Points, in no order, along strands that fork, close into loops and pass close to each other.
In the rows, 128 means zero.
Two points are linked if the straight distance between their rows is under 175. Some points are linked to none.
<280>: [178 121  83  97 134 213 119 130 100 121 106 157 100 136 116 172 113  67
 131 104 134 158 124  80  83 109 159 146 110 147 116  70  74 156 142 168
 177 105 116 148 163  96 132  87 127 129 144 106 132 147 103 145]
<775>: [124 134 195 132 104 101 114  98 114 133 133 175 179 123 125 159 188 170
 113 137  86 103 130 119 143 115  70  99 118 133 135 134 146 122 160 183
  80 202 108  93 152 170 131 102 134 139 151 126 122 121 121 151]
<325>: [ 89 158 196 145 141 137  97 119 121 163  87 127 186 154 156 155 141 127
  98  93  71 130  88 100 157 119 115 132 180 160 118 130 169  71  97 124
 123 225  81 108 143 168 125 147 114 156 117 134 150 132  88 163]
<830>: [176 121  95 134 111 132 146 131 130 130 179 117 103 110 153 124 115 134
 132 110 130 160 150 140 145 197 168 113 110 168  96 157 133 141 184 134
 125  72 128 148 102  95 136 121 114  73 114 189 126  78 143 111]
<619>: [130  86  81 114 130 187  83 128  86 110  78 168  98 150  95 134 111 166
 183  61 154 119 136  96 125 151 127 141  75 117  96 153 114 110 136 156
 126 133  92 131 184  77 149  78 101 101  97 107  94 105 130 127]
<780>: [140 168 112 118 123 119 137 139 133 124  98 147 169 142 107 128 126  79
 148 147 104 158 123  97  75 143 125 109 143 100 185  92 127 156 135 139
 190 145 156  72 123 156 155 114 120 114 179  91 150 167  92 112]
<174>: [ 89 165 168 132 143 104 124 149 125 148  68 151 177 157 138 134 112 100
 109 123  76 151  97  69 130 124 132 142 178 128 135 140 170  95  64 108
 173 210 110  61 131 154 136 148 122 138 127 123 172 166  74 165]
<414>: [129 127 156 123 157 138 141 145 122 169 160 106 101 139 125 136 132 108
 135 112 136 136 148 168 119 149 128 118 141 116 149 135 111  97 133  96
 163  86 155 128 106 123 121 142 163 124 139 129 153 116 127  85]
<600>: [186 161 157 114 147 159 157 142 139 118 111 144 104  92 137 160 152 115
 125  72 104 181 160  48 113 123 141  88 118 200 142 109  93 144 112 188
 161 106  74 142 153 137 147 123 137  92 158 128 167 119 111 136]
<368>: [108 102 146 143 149 117 117 119 134  98 136 105  72 144 116  90 137 159
 124 149 163  41 122 164 170  79 103 190 117 171  66 139 142 126 120  72
  22 133 124 176 125 176  86 154 113 159  83 116 119 102 185 159]
<1232>: [161 117 140 114 140 128 152 129 152 141 166 110 120 120 158 188 126  53
  89 117 125 165 117 118  77 116 160  78 135 164 153  76  64 150 160 134
 135 143 111 137 112 132 144 151 147 157 148 197 178 167 129 109]
<836>: [ 95  94 116 178  97  66 142  97 183  91 123  77 100 120 168 155  88 118
  83 192 132 136  99 164 139 116 174 134 137  94  83 134 128 155 137 185
  85 157 143 112 128 105 166 134 123 116 136 171  83 152 164 124]
<203>: [181 133  92 139 128 172 131  95  99 119 134 138  88 124 147 153 119 116
 148 106 133 174 156  97 129 176 186 129  99 172  99 133 121 149 156 135
 175  84 107 155 125  99 134 122 122  79 111 145 124  95 118 131]
<769>: [ 78  69 128 168 120  71 152 162 173 165  83  66 100 150 116 120 130 105
 139 141 144 109 105 121 139 137  96  88 115  75 127 123 118 104 137 170
 109 177 107  86 130 108 145 144 138 141 153 145 131 124 145 103]
<249>: [ 93  68 109 185 109 106 133 107 163  96  78  97 100 152 159 155 109  86
  72 194 170 124  85 136 147 101 143 124 124 106  54 118 143 153 118 153
  78 185 126 133 119 110 158 129 123 146 117 156 105 157 152 151]
<340>: [112  58 155 121 152 127  96 132 118 144 147 135 139 129 142 116 165 133
  93 135 170  89 144 142 161 136  90 128 116 129  77 114 128 140 162  89
  58 188 143 152 121 150 120 130 120 174  93 133 156 153 137 163]
<673>: [143  68 134 110 126 148 135 179 111 176 150 123 140 139 118 145 167  96
 129  82 186 131 170 152 121 135  87  98 112 139 133 133  82  76 122 102
 177 124 128 116 148  69 109  79 180 182 131 116 121 142  99  75]
<876>: [119 135 151 147 130 168  94  98 136 134 108 124 151 142 136 170 133 108
  67 154 134 125  92 122 111  69 148 137 148 129  95  89 141 141 135 155
 118 161 127 147 123 162 133 147 114 146 127 124 115 162 115 167]
<982>: [109 142  88 111 144 134 116 152  72 135  69 132 135 164  95  95 119 158
 196 102 112 129 115 106 139 156 145 143 135 110 168 142 147 110  87 101
 168 136 123  90 158 127 101 127 128  74 106  89 127 116 110 104]
<379>: [128  91  74 138  88 139 122 124 150 108 109 118 157 134 108 121 113  74
 115 160 128 136 120 122  90 115 129 102 109  75 120 102  98 188 168 178
 139 132 146 103 139 118 154  96 116 129 176 119  87 156 109 126]
<230>: [ 98  77  93 143 107  93 129 129 152 120 153 108 169 127 131 119 113  60
 131 158 136 160 130 139  90 144 136 111 109  72 119 108 121 173 180 128
 122 146 183 112 135 101 151  96 129 158 153 153 127 152 125 128]
<608>: [127 180  65 158 108  90 104  90 131  68  81 127 188 121 103 145 111 162
 158 139  83  87  91 115 154 122 130 142 113  90 141 149 198 164 142 166
 132 151 106  82 145 123 156 136  99 103 136 129  74 122 129 116]
<227>: [138 143 155 119 137 162  86 136 177 160 107  95 135 126 151 177 143 134
  43 121 125 124 113 127 112  82 137 104 162 169 122  59  96 125 132 161
 107 159 105 159 107 149 132 158 106 136 138 137 124 132 121 161]
<1120>: [157 165  62  96 129 152 102 117  93  90  60 174 149 148  92 141  83  92
 170 117  91 169 108  52  98 176 141 152 119  91 159 148 153 168 144 131
 216 183 127  71 159 105 134 106  72  99 136  88 132 156 102 128]
<1003>: [ 77  95 101 135 124 111 101 111  97 110 111 141 141 155 144 109  97 137
 173 124 122 110 101 143 160 175 132 116 107  93 111 163 165 131 124  58
 111 136 157 155 126 120 112 150  96 138  89 164 117 106 140 123]
<740>: [134  45 149  94 132 113 136 163 117 171 199 125 134 103 122 108 168 144
 124 107 196 106 192 169 160 134  73 111 109 125 100 146  87  93 145  83
 114 126 143 135 125  73 109  91 163 179 117 125 130 129 134 105]
<1094>: [156 171 150 126 124 130 151 146 130 133 210 116 103  71 151  97 117 161
 166 101 133 143 169 168  98 155 135 123 130 140 181 161 112 118 145 123
 138   4 152 175 110 112 104 123 153 115 143 141 128 107 162  89]
<374>: [106 125  42 127 103 145  93 106  98  98  80 135 120 129 111 112 105 168
 179 123 128  98  82 116 142 120 153 135  99 124 106 147 163 150 116 132
  71 111 111 140 161  96 130 133  87 108  69 144  81  97 162 147]
<1298>: [147 139 152 111 134 115 179 191 155 177 125 101 112 116 121 124 118  86
 128 103 114 168 144 116  75 138  94  74 132 125 182 114  85  99 120 166
 205 147 108  45 126 117 143 127 158 138 167 140 189 152 102  98]
<864>: [105  56 112 164 132  79 125 128 173 109 111  96  85 152 150 116 118 113
  82 186 184  81 115 172 166  99 118 152 129 113  45 109 126 142 135 103
  47 185 130 159  97 134 131 158 110 192  78 143 139 156 178 143]
<1101>: [125 170 131 108  95 149 114 141  89 141  89 138 160 148  93  97 157 173
 171 148 123 107  92 142 110  74 112 158 154 110 168 111 123 132  94 133
 150  82 136 128 149 142 111 101 152 113 161  54  95 135  96 127]
<662>: [136 149 112 159  92 136 151  90 147  95 130 119 124  95 129 109  98 146
  99 200 133 121 106 168 113  65 167 144 132  97  99  85 135 188 128 179
  87  84 167 139 120 159 146 125 112 128 143 112  75 131 134 155]
<1015>: [138 174 145 135 108 152 130 133 141 147  99 124 140 139 112 114 150 137
 116 158 135 116  98 146  89  80 120 128 178  98 162  67 113 152 123 176
 137  93 148 137 110 153 127 135 138 129 175  75  98 161 104 128]
<925>: [141 211 158 154 114  63 145 117 169  99 120 117 131  76 125 105 118 172
 151 156  50 129 101 133 116 154 113 111 148 109 198 157 171 125 133 163
 147 121 101  64 124 148 184 157 138 105 175 137 115 122 127 102]
<666>: [172 124 143  90 181 181  83 183 159 178 156  88 136 158 116 190 140  94
  62  65 109 140 141 120 139 127 119 133 141 188 134 102 116  83 119  95
 168 147  81 147  97 128  91 162 128 151  95 128 191 101 105 124]
<955>: [107 117 177 144 155 115 132 102 138 132 198  88  72 117 129 131 111 135
  98 173 127  97 140 168 159 130 142 174 133 142  93 177 148 127 158  86
  93  97 132 149  91 141 125 182 129 119 121 155 127  91 175 125]
<1098>: [106  76  81 138 125 139 134 154 141 145  54  97  84 162 107 123 138 102
 139 123 166 103 121 126 135 125 116 118 106  99 107 111 107 103 102 143
 114 148 121 110 147 105 133 130 143 133 132 108 107 120 128 112]
<121>: [ 70 150 107 121 116  82 120 170 109 132 111  86 152 126 105 105 102 165
 204 103  64 121 104 130 162 154 107  94 120 101 190 166 170 105  98 106
 113  99 132  88 123 109 120 156  98 122 103 157 122 107 161 100]
<1171>: [ 96 129 123 189  93  78 151 110 161  97 128  92  85 111 135 108  98 133
  89 204 136 109 112 197 141  57 163 151 138 113  81  91 136 170 115 186
  58 135 157 122 126 146 123 123 110 141 124 123  80 151 182 152]
<53>: [127 125 157 139 107  51 171 113 139  97 165 148 137  72 138 124 145 190
  86 168 135 106 126 137 136 125 146 121 131 134 104 153 161 148 178 181
  32 149 136 108  98 147 120  93 134  85 143 156  91  96 182 181]
<912>: [ 79 124 134 129  81  70 128 141 102 102 132  90 124  89 141 104 132 183
 165 166 101  90 123 156 147  60 106 150 116 150 135 136 170 148 122 136
  21 114 156 140 138 131 118 120 112 125  84 137  77  86 207 160]
<1202>: [104  64  49 139 139 126 144 134 155 124  65 151  86 195 121 103 118  83
 151 144 196  92  99 134 128 130 113 149 128  88  94 131 113 114 104  53
  99 135 126 195 108 121 101 149 136 185 101 108 155 115 145 146]
<282>: [143 139  96 129 154 146 142  88  90 130 120 133 116 173 143 158  91  66
 147 136 127 168 116 105 117 178 184 140 136 119 131 137 146 152 136  60
 203 137 180 115  96 128 107 121 123 131 112 155 158 135 118 112]
<1188>: [144  93  51 129 137 148 157 135 115 154 134 104  96 176 102 145 108  50
 115 146 187 120 147 144 113 131 153 163 139 138 125  96  87 113 122  83
 156 106 140 146  86 104  96 102 182 147 113 121 144 133 131  81]
<882>: [148 145 136 124 153 158 125 170 182 191 113  71  93 126 128 156 132 114
  68 130 157 125 131 135  99 106 132  98 160 137 150  69  85  87 118 151
 148 135 109 130 100 130 120 155 145 125 140 120 140 143 117 114]
<221>: [130 149 111 134 108 163 130 103 118 116 163 142 122  90 115  73 128 151
 106 172 164 115 143 163 138  62 168 178 115 136  79 101 130 178 131 140
  84  74 153 168 132 154 118 105  98 110 118 101  93 118 144 175]
<730>: [111  77  89 106 116 177 112 133 118 148  84 166  99 154 110  70 151 158
 155 101 201  64 111 155 134  82  92 161  99 119  71 122  99 103  68 113
  53 152 116 166 167 129 107 105 116 178  81  90 123 126 137 164]
<104>: [135 122 169 101 141 165 123 126 101 109 163 182 172 121 140 172 147  85
 134 101  68 172 155 101 117 131 130  86 116 164 133 112 104 145 136 119
 169 141 104 145 164 152 141 133 103 157 145 154 165 158  98 167]
<875>: [153 176 173 122 157 138 152 184 109 162 184 148 110 135 124 129 125 143
 157  58 122 167 182 160 119 156 114 121 126 136 166 164 126  71  61  96
 235  70 119 122 113 118  67 109 160 107 124 105 157 137 105  74]
<987>: [115 115  26 110 103  96 135 149 130 143 118  76 106 149 119 121  93 101
 169 134 123 130 121 138 140 161 163 130 146 128 150 134 150 126 123 100
 120  62 148 109 110  74 109 140 125  94 107 168 118 100 167  70]
<1219>: [112  77 180 102 136 138 110 141 113 147 151 145 174 124 133 160 170 116
 110 121 117 132 156 121 140 127  97  85 110 138 125 115 114 133 169 118
 117 174 139 127 149 134 138 135 115 176 142 139 167 150 120 163]
<1147>: [132  67 140  96 104 110 142 155 113 140 174 137 143  93 111  95 168 177
 144  99 155 112 184 152 149 157  82  98  93 139 129 156 113 115 163 140
 106 122 146 106 150  85 117  67 135 123 129 137  88 122 140 124]
<778>: [134 152 166 146 142 164  86  71 112  90 173 160 125 116 129 117 129 158
  79 155 160 106 131 114 156 102 158 182 113 160  79 142 140 154 165 120
  85 106 145 191 129 184 100 138 102 129 116 121 104 118 144 182]
<918>: [104 144 159 131  90  78 116  90  81 103 137 191 180 105 131 124 150 209
 147 140  86  98 123 139 154 152  92 112  96 127 127 160 177 139 161 141
  58 171 142 109 156 162 121  96 112 123 102 133  94  92 138 141]
<393>: [153 131 171 110 189 136 123 151 150 166 162 111 123 121 142 200 126  76
  79  99  98 153 109 118 121 128 131 104 136 163 123 105 113 111 127 100
 164 147  97 122 108 142 130 176 122 148 118 176 194 134 117 131]
<254>: [123 150 177 123 111 132  89 113 119 143 101 154 209 138 130 170 173 146
 107 102  70 127  94  94 141  97  91 132 148 135 142 101 147 110 111 165
 106 223  84 104 169 167 143 122 115 167 150 122 136 152  86 175]
<630>: [134 127 147 153  96 126 130  51 122  57 132 172 184 108 163 192 143 144
  62 172 116 121  83 102 130  65 118 142 104 132  96 138 172 154 113 189
 104 188 105 140 140 134 180 116 144 123 150 144  98 148 113 168]
<312>: [124  74  65 125 134 172 106 158 150 145  76 140 100 188 104 101 132 106
  99 131 211  63 121 158 127  93 100 162 131 110  64  86  93 104  87  89
  76 145 121 189 123 108  96 135 130 207  92  84 143 146 127 153]
<572>: [130 128 125 165 107  94 150  65 161  98 135  83  93  88 175 151  91 133
  98 174 119 143 103 147 129 141 183 129 157 133 101 144 140 130 141 157
 111 104 148 126 108 115 159 153 133  90 146 186  96 113 154 114]
<1199>: [152 183 184 120 164 181 103 102 123 132 158 166 174 142 142 156 136  98
 119  92  81 174 155 107 100 140 123 112 149 160 155 108 112 138 112 109
 181 111 122 163 122 196 116 140 114 160 152 139 166 174  82 156]
<905>: [159 137 163 118 128 179 130 120 116 121 119 188 118 107 122 158 173 171
 114  83 117 166 156  73 143 138 138 107 116 182 121 139 116 112 149 196
 124 132  72 152 162 147 128 109 118  82 151 108 137  92 124 152]
<645>: [180 194  98 143  98  88 130  80 178  63 139 130 162  77 125 118 106 166
 140 140  77 158 117 108 132 174 141 102 143 126 183 141 165 158 150 173
 126  77 108 117 110 122 177 150 117  94 162 151  92 126 129  94]
<270>: [ 91 128 177 175 131  91 131  80 120 105 103 132 161 113 171 170 145 133
  94 159 112 120  82 130 136 107 128 130 135 116 106 153 176 106 107 172
 117 199 124 100 138 137 162 140 133 114 144 149 107 137 122 123]
<1033>: [136 208 136 146 130  60 141 104 163  75 121 138 160  96 148 138  86 144
 134 151  50 142 106 103 130 173 126 115 147  96 166 192 193 123 104 129
 189 158 127  56 114 110 186 166 120  90 155 169 111 142 101 117]
<791>: [127  71  74 126 151 113 163 152 146 146 140  74  80 182 111 119 135  75
 118 149 172  91 154 158 137 115 111 144 148 118 108 127 103  80 105  85
 125  90 115 140  75  90  98 149 181 171  90  97 157 109 147  63]
<825>: [146 129 163 139 143 159 112  68 121  93 173 160 122 100 164 169 129 121
  74 153 150 153 130  99 146 138 174 138 110 181  71 165 132 150 159 121
 128 132 124 178 113 145 140 139 121 105 124 161 126 110 139 172]
<948>: [100 130  86 123 135 118 114 107  90 120  83 139 142 164 124 133 100 121
 177 115 106 157 111 112 142 183 163 111 118  96 134 152 171 123 119  85
 162 134 146 110 135 121 116 135 105 100  94 136 135 118 115 121]
<1043>: [165 163  72 150  80  83 115  64 180  50 131 141 180  89 124 135 113 169
 105 148 103 111  98 109 142 126 128 122 116 116 130 139 173 178 175 195
  95 122 108 104 120 108 179 132 106  97 155 150  50 127 148 115]
<79>: [ 68 142 157  93 127 107 133 174 101 150 154  76 106 127 117 117 105 167
 180 118  74 123 107 152 157 114 111 133 142 115 188 176 147  98  95  91
 124  77 152 127 106 118 106 168 142 105 107 139 132  84 183  99]
<911>: [153 194 160 128 153 144 163 168 103 154 153 173 110 141 142 117  93 124
 167  71  93 189 179 117 113 183 145 132 136 138 161 150 142 112  73  89
 231 101 125  92 119 153  91 128 135  79 110 127 172 130  93 102]
<67>: [142 128 132 113 126 117 126 149 127 115 241  95 101  77 136  89 119 144
 123 132 161 110 187 169 151 125 146 162 117 156 136 159 101 132 153  91
  91  36 150 183 112 115 115 127 140 108 115 146 115  93 174 109]
<257>: [ 87 143 128 130 146 119 125 135 112 150  23 137 116 191 108  92 111 134
 181 114 138 112  66  84 139 134 129 165 159 117 145 143 162 104  64  91
 136 176 134  92 156 158 105 149 115 113 108  93 147 131 113 125]
<1056>: [137  64  42 115 113 162 142 171 122 135  75 139  96 165 102 120 136  97
 152  90 196  97 128 121 120 129 122 137 107  99 104 124  77  90  68 101
 140 120 114 139 165  55 123  76 156 160 116  77 110 131 124  95]
<225>: [116 154 104 123 108 138  86  84  87  82 146 196 187 130 103 106 133 205
 162 125  83 136 130 132 146 148 109 120  96 115 119 142 159 156 165 142
 108 145 122 145 167 147 130 108  87 131 104 105  97 104  92 153]
<255>: [155 157 149  96 135 155 126 168 129 143 106 156 161 135 121 153 154  84
 126  99 116 151 141  91  58 104 107  90 151 141 185  67  79 151 112 144
 190 124 115 114 147 128 135 104 128 143 167 103 163 179  74 132]
<182>: [180 123 154  98 145 127 158 146 173 141 126 117 112  84 134 158 155 116
 106  94 113 158 160  80  92 110 108  59 121 170 170  91  53 143 149 209
 140 127  78 125 151 131 160 138 135 115 173 133 163 146 118 121]
<1173>: [165 165 198 101 145 147 191 191 128 188 177 129 109 100 124 131 133 124
 143  77 119 173 161 141  79 144  84 107 139 127 188 135 106  76  89 125
 218  97 109  89 121 113 115 118 149 141 156 136 185 163 103  96]
<157>: [102 102 156 134 118  45 159 125 123 100 150 113 104  86 142 103 146 179
 110 168 145  80 123 160 158  83 126 159 124 128  91 140 146 159 147 126
   6 153 149 116 111 149 110 100 112 110 100 160  95 104 206 167]
<195>: [110 113  98 119 169 133 138 151 116 173  39 117 100 193 115 145 125  91
 114 113 161 140 100  75 140 154 140 139 166 116 122 124 151  83  84  76
 142 183 118 117 117 146  96 161 139 133 104  94 185 128 114 117]
<859>: [163 118  95 109 152 146 139 162 120 165 155 107 115 179 123 183 124  32
  85 121 160 166 133 119  89 113 151 134 136 171 159  67  62 139 146 102
 158 133 126 133  78 104 113 129 168 170 120 152 171 151 110  91]
<759>: [150 124 156 117 120 100 161 123 151 118 214 144 124  55 158 113 116 162
 103 127 132 152 157 140 129 192 162 116 125 152 110 166 126 142 207 132
  88  85 144 146  92 117 147 120 119  85 134 179 150  99 170 141]
<963>: [184 137 125 141 145 173 132  73 125 118 169 101  77 126 168 151 115  81
  96 130 152 159 132 113 120 147 184 132 119 179  87 119  98 171 161 119
 146  80 132 175  99 138 143 137 154 127 115 175 145 118 127 139]
<696>: [100 171 203 161 163 115 134  88 128 123 137 122 115 113 157 155 103 141
 107 144 104 145 102 134 149 143 153 144 162 133 123 164 169 106 109 109
 161 116 144 131  88 153 143 175 128 107 139 158 140 107 122 125]
<676>: [141 199 181 153 123 161 109 120 101 143 110 177 130 137 115 116 176 201
 153  89  97 158 137  89 151 132 125 148 127 166 148 139 126  86 115 187
 143 128  76 125 173 168 112  97 131  89 136  74 116  93  87 141]
<464>: [ 91  90  99 131 121 117 127 149 130 151 145 110 143 126 118  86 108  86
 149 167 164 104 128 162 111 120 134 133 131  71 126 107 115 153 151  95
 118 108 197 143 124 112 132 105 140 152 136 114 104 153 134 118]
<1083>: [160 156 161 127 124 172 141 124 143 136 163 132 118  96 134  83 165 146
 103 134 168 125 175 140 108 115 142 120 133 151 142 108  88 146 140 161
 128  63 139 192 127 147 131 111 145 126 156  99 120 133 132 131]
<150>: [111 128 197 124 160 145 117 157 145 193 169 100  98 134  99 132 145 153
 121 112 137  97 142 165 150 139  76 137 140 126 145 156 122  61 121 103
 134  95 114 131 102 130  94 168 138 151 125 121 143 119 135 101]
<192>: [134 155 119 105 141 185  74 185 181 192  71  79 130 181 111 149 151 141
  70 117 153 107 114 132 114 107 127 159 170 142 162  69 113  84  97 116
 157 157 130 142 103 128  87 139 108 145 120  94 127 137 102 125]
<328>: [109 146 142 119 156 184  83 126 126 160  79 113 143 184 106 148 125 120
 100 133 151 116  80 124 122 101 146 172 174 122 139  88 150 114 106 111
 146 154 132 133 120 161  95 145 120 152 123  92 122 156 104 142]
<476>: [110  65 117 135 118  84 144 151 162 144 105 110  80 139 136  80 161 156
 123 150 188  38 135 180 172  79  82 154 113 137  66 115 113 127 108  96
  21 166 122 159 112 140  83 141 123 189  76 119 137 125 191 165]
<1065>: [123 203 170 161 129  67 121  69 130  70 114 145 167 104 165 172 119 160
 117 163  69 122  81 120 139 117 121 144 138 107 153 177 210 109  77 142
 146 171 132  97 118 124 181 147 134 112 161 156 109 128  94 113]
<582>: [160 144 177 134 139 125 175  98 150 124 171 135 121  78 165 152 124 113
 128 112  89 173 153 120  98 171 141  76 125 142 137 141 120 130 142 154
 153 115 108 119 123 143 174 148 132 121 156 168 167 123 134 123]
<750>: [128 182 145 123 133 116 129 125 107 107  92 180 159 136 124 129 113 112
 135 130  66 169 135  71  99 150 127 115 150 125 151 139 156 135  92 115
 217 171 122  55 142 152 155 137 120 107 140 103 163 166  71 144]
<267>: [102 120 156 146 138 101 154 160 164 161  96  92 122 113 123 132 110 101
 129 134  96 140 118 123 121 139 109  94 139  96 160 119 121 100 145 163
 155 165 123  62 131 124 158 152 144 111 165 133 148 134 120 108]
<801>: [154 136  75 105 128 172 117 162  79 117  85 177 138 164  97 138 105  80
 186  83 116 156 146  72  86 156 134 151 113 132 161 123 121 146 129 133
 223 138 119  96 165  94 131  75 118  97 149  68 136 157  88 107]
<130>: [157 175 122 136  98 122 142 101 156 101  82 131 142 125 102 120 117 117
 127 177 102 135  91  92  97  96 136 117 152  95 167  86 130 173 128 182
 170 135 124 100 122 159 163 146 139 100 184  85  97 165  91 116]
<45>: [132  93  89 118 132 136 143 156 136 145 182  87 124  93 129  74 101  82
 103 167 194  98 164 193 136  71 127 162 122 109  80  90  82 158 143  99
 104  96 184 162 117 108 126  85 131 151 123 107 116 158 124 125]
<187>: [ 83  73  65 132 123 106 127 133 141 123  72 154 129 175 134  96 111  94
 190 129 172 120  88 130 130 169 116 114  95  64 118 152 147 145 122  57
  98 147 151 167 137 109 120 139 120 154 119 125 145 110 142 143]
<779>: [160 105 137 107 114 106 180 131 154 130 181 108 124  92 153 133 126  78
 122 103 103 175 150 116  72 133 118  70 120 146 158  89  63 155 161 186
 133 117 109 120 139 120 164 118 142 143 183 172 174 151 128 103]
<1116>: [106  87  73 120 127 172 100 115  81 115  90 173  84 151 114  90 117 176
 179  88 165 102 117 139 128 117 127 152  86 121  90 143 112 114  85 122
  83 122 104 171 171 103 118 119 111 128  81 105 108  97 154 137]
<240>: [123 114 111 114 108 135 111 139 106 113 140 140 163 117 101 104 144 150
 179  92 106 120 169 133 145 174 105  84  93 111 160 143 127 130 158 148
 154 114 137 104 166  89 144 105 110 121 143 122 105 115 103 109]
<342>: [160 166 146 135 144 134 163 108 119 133 161 126 120 104 153 110 103 125
 158 113  98 157 157 145  96 172 140 104 145 132 176 137 128 128 135 125
 172  59 146 132 104 132 141 127 135 110 151 150 145 113 125 110]
<965>: [164 200 140 133 133 100 129 116 133  87 113 171 167 116 107 109 130 154
 131 112  26 152 125  78 124 135  84 110 130 129 151 157 154 140  98 137
 202 189  80  49 157 163 191 133 138 105 148  98 131 141  83 150]
<898>: [136  95 152 131 103  90 149  86 121  58 151 181 175  89 155 161 154 161
  73 156 132 126 116 101 131 121 127 107 106 140  93 165 162 163 162 177
  64 197 121 119 128 134 157  88 141  90 141 160 103 130 138 175]
<709>: [117  33  77 129 108 108 146 151 140 142 113 101  97 134 123  88 152 131
 143 134 171  96 149 156 149 138 108 111 102 103  73 132 107 122 127 109
  74 132 139 137 137  92 132 124 138 144 101 134 135 112 152 129]
<345>: [ 86 142 203 119 127 131 117 152  96 158 160 107 116 121 118 111 156 189
 169 121 112  95 145 168 152  89  94 142 131 141 173 161 127  82 108 114
 114  80 136 141 137 145  89 141 156 136 134 118 119  89 161 118]
<197>: [115 149  58 128 104 112  94 134 123  90  95 114 181 134  90 114 117 147
 181 100  99 102 120 126 138 154 119 108 105  90 159 145 154 156 165 146
 136 113 120  84 144  93 143 130 102 110 145 123  77 128 126 105]
<1214>: [144 113 116  90 152 187 105 160 105 153  89 152 121 160 100 169 142  74
 144  77 120 167 121  70 100 122 127 132 131 138 139  82 103 116 114 134
 183 148 113 117 175 117 135 111 119 130 144  94 151 154  75 144]
<1007>: [159 109 101 142 109 116 171 113 167 152 164  72  73  98 152 131  99 111
 108 131 132 177 122 139 126 168 161 100 123 141 112 136 111 128 161 183
 123  86 109 118 116 109 155 146 142  74 142 185 135  83 157  92]
<614>: [115 181 140 111 126 142 124 170  93 156  85 140 135 153 111 102 139 154
 168 112 135 135 129 131 121 123 141 158 166 133 178 132 131 102  70 105
 193 101 134  92 135 154 100 121 151  71 139  55 137 144 106 107]
<926>: [136  73 130 115 156 141 132 160 148 182 110  97 105 180 112 134 162 121
 120 102 168  88 136 141 156 122  84 138 140 113 116 131 124  48  88  86
 134 128 102 140  89 107  88 171 149 166  87 105 165 118 132  90]
<692>: [119 117 127 144 144 127 120  70 132 111 142 105 120 150 145 155  93  74
 100 179 148 154 101 131 137 132 168 151 135 113 100 143 143 156 150  68
 163 121 189 136  79 119 127 152 142 150 106 170 131 141 129 132]
<716>: [107 193 183 143 114 123 106 103  88 128 136 145 143 130 115 107 167 210
 173 116  98 113 139 139 154 108 118 147 105 153 153 153 138 101 113 139
 100  97 114 136 153 170  95 113 131  90 118 101 103  72 117 137]
<1053>: [117 170 180 136 170 179  83  93  91 117 170 168 145 147 135 118 135 146
 128  95 104 160 175 137 149 171 129 133 123 151 131 140 125 108 126 107
 170 108 131 165 141 181  91 128 116 132 121 104 137 129  97 150]
<1229>: [125 154 146 120 126 173  89  87  83  90 178 206 167 108 138 109 137 172
 138 123 111 157 171 132 136 154 127 124 111 143 115 132 135 153 170 131
 139 112 151 183 163 155 120 104  98 129 119 111 116 128  98 160]
<293>: [136 145 188 120 133 101 147 127 142 110 200 152 114  58 143  78 142 195
 111 150 147 116 173 144 139 133 145 145 125 137 145 166 114 141 188 121
  60  77 152 175  94 148 106 122 126  99 140 136 127  91 180 143]
<335>: [ 84 125  77 120  83  88 113 142 123  93 144  76 141  79 136  75 103 154
 156 155 114  96 128 135 148  93 136 151 122 121 127 108 182 183 138 122
  31  89 164 145 127 106 136 141  78 132  87 151  75 127 187 153]
<950>: [139  71  62 124 153 138 112  90 130 109 132 123  97 191 118 110 115  78
 142 159 173  98 121 123 145 149 131 172 117 116  64 154 119 135 135  42
 120 121 134 186  93 123 103 164 147 187  69 118 173 111 137 132]
<70>: [134 102  65  98 120 100 120 167 134 124 226  89 131  69 150  63 105 118
 142 138 169 121 171 186 139 113 140 174 133 140 116 114  96 146 153  92
  90  69 176 159 122  85 125  89 128 118 105 158 106 133 154 107]
<625>: [ 72  99 185 162 115  88 126 134 141 158 105 101 137 123 133 126 151 158
 123 172 132  85 113 164 135  84  99 119 128  96 123 108 142 138 143 145
  63 158 159 122 130 150 127 131 124 176 125 127 110 148 154 137]
<9>: [133 107 107  94 147 164 144 176  88 163 107 137 124 158 110 151 148  95
 141  97 187 126 142 125 121 142 121 132 135 129 151 124 104  79  70  85
 190 121 124 115 150  84  93  82 177 147 121  83 120 146 104  73]

How many points has the smallest loop of links through each point below? Write - if it is on no loop.
<1171> => 11
<414> => 10
<328> => 5
<982> => -

A piece is two or more points that can be reached from each other along the links. Count, over all rows, the pieces, the separate loops (a circle has one, a figure eight two, a Y none), the forks (points with three links) and the tips (points with one).
pieces => 4
loops => 4
forks => 16
tips => 16
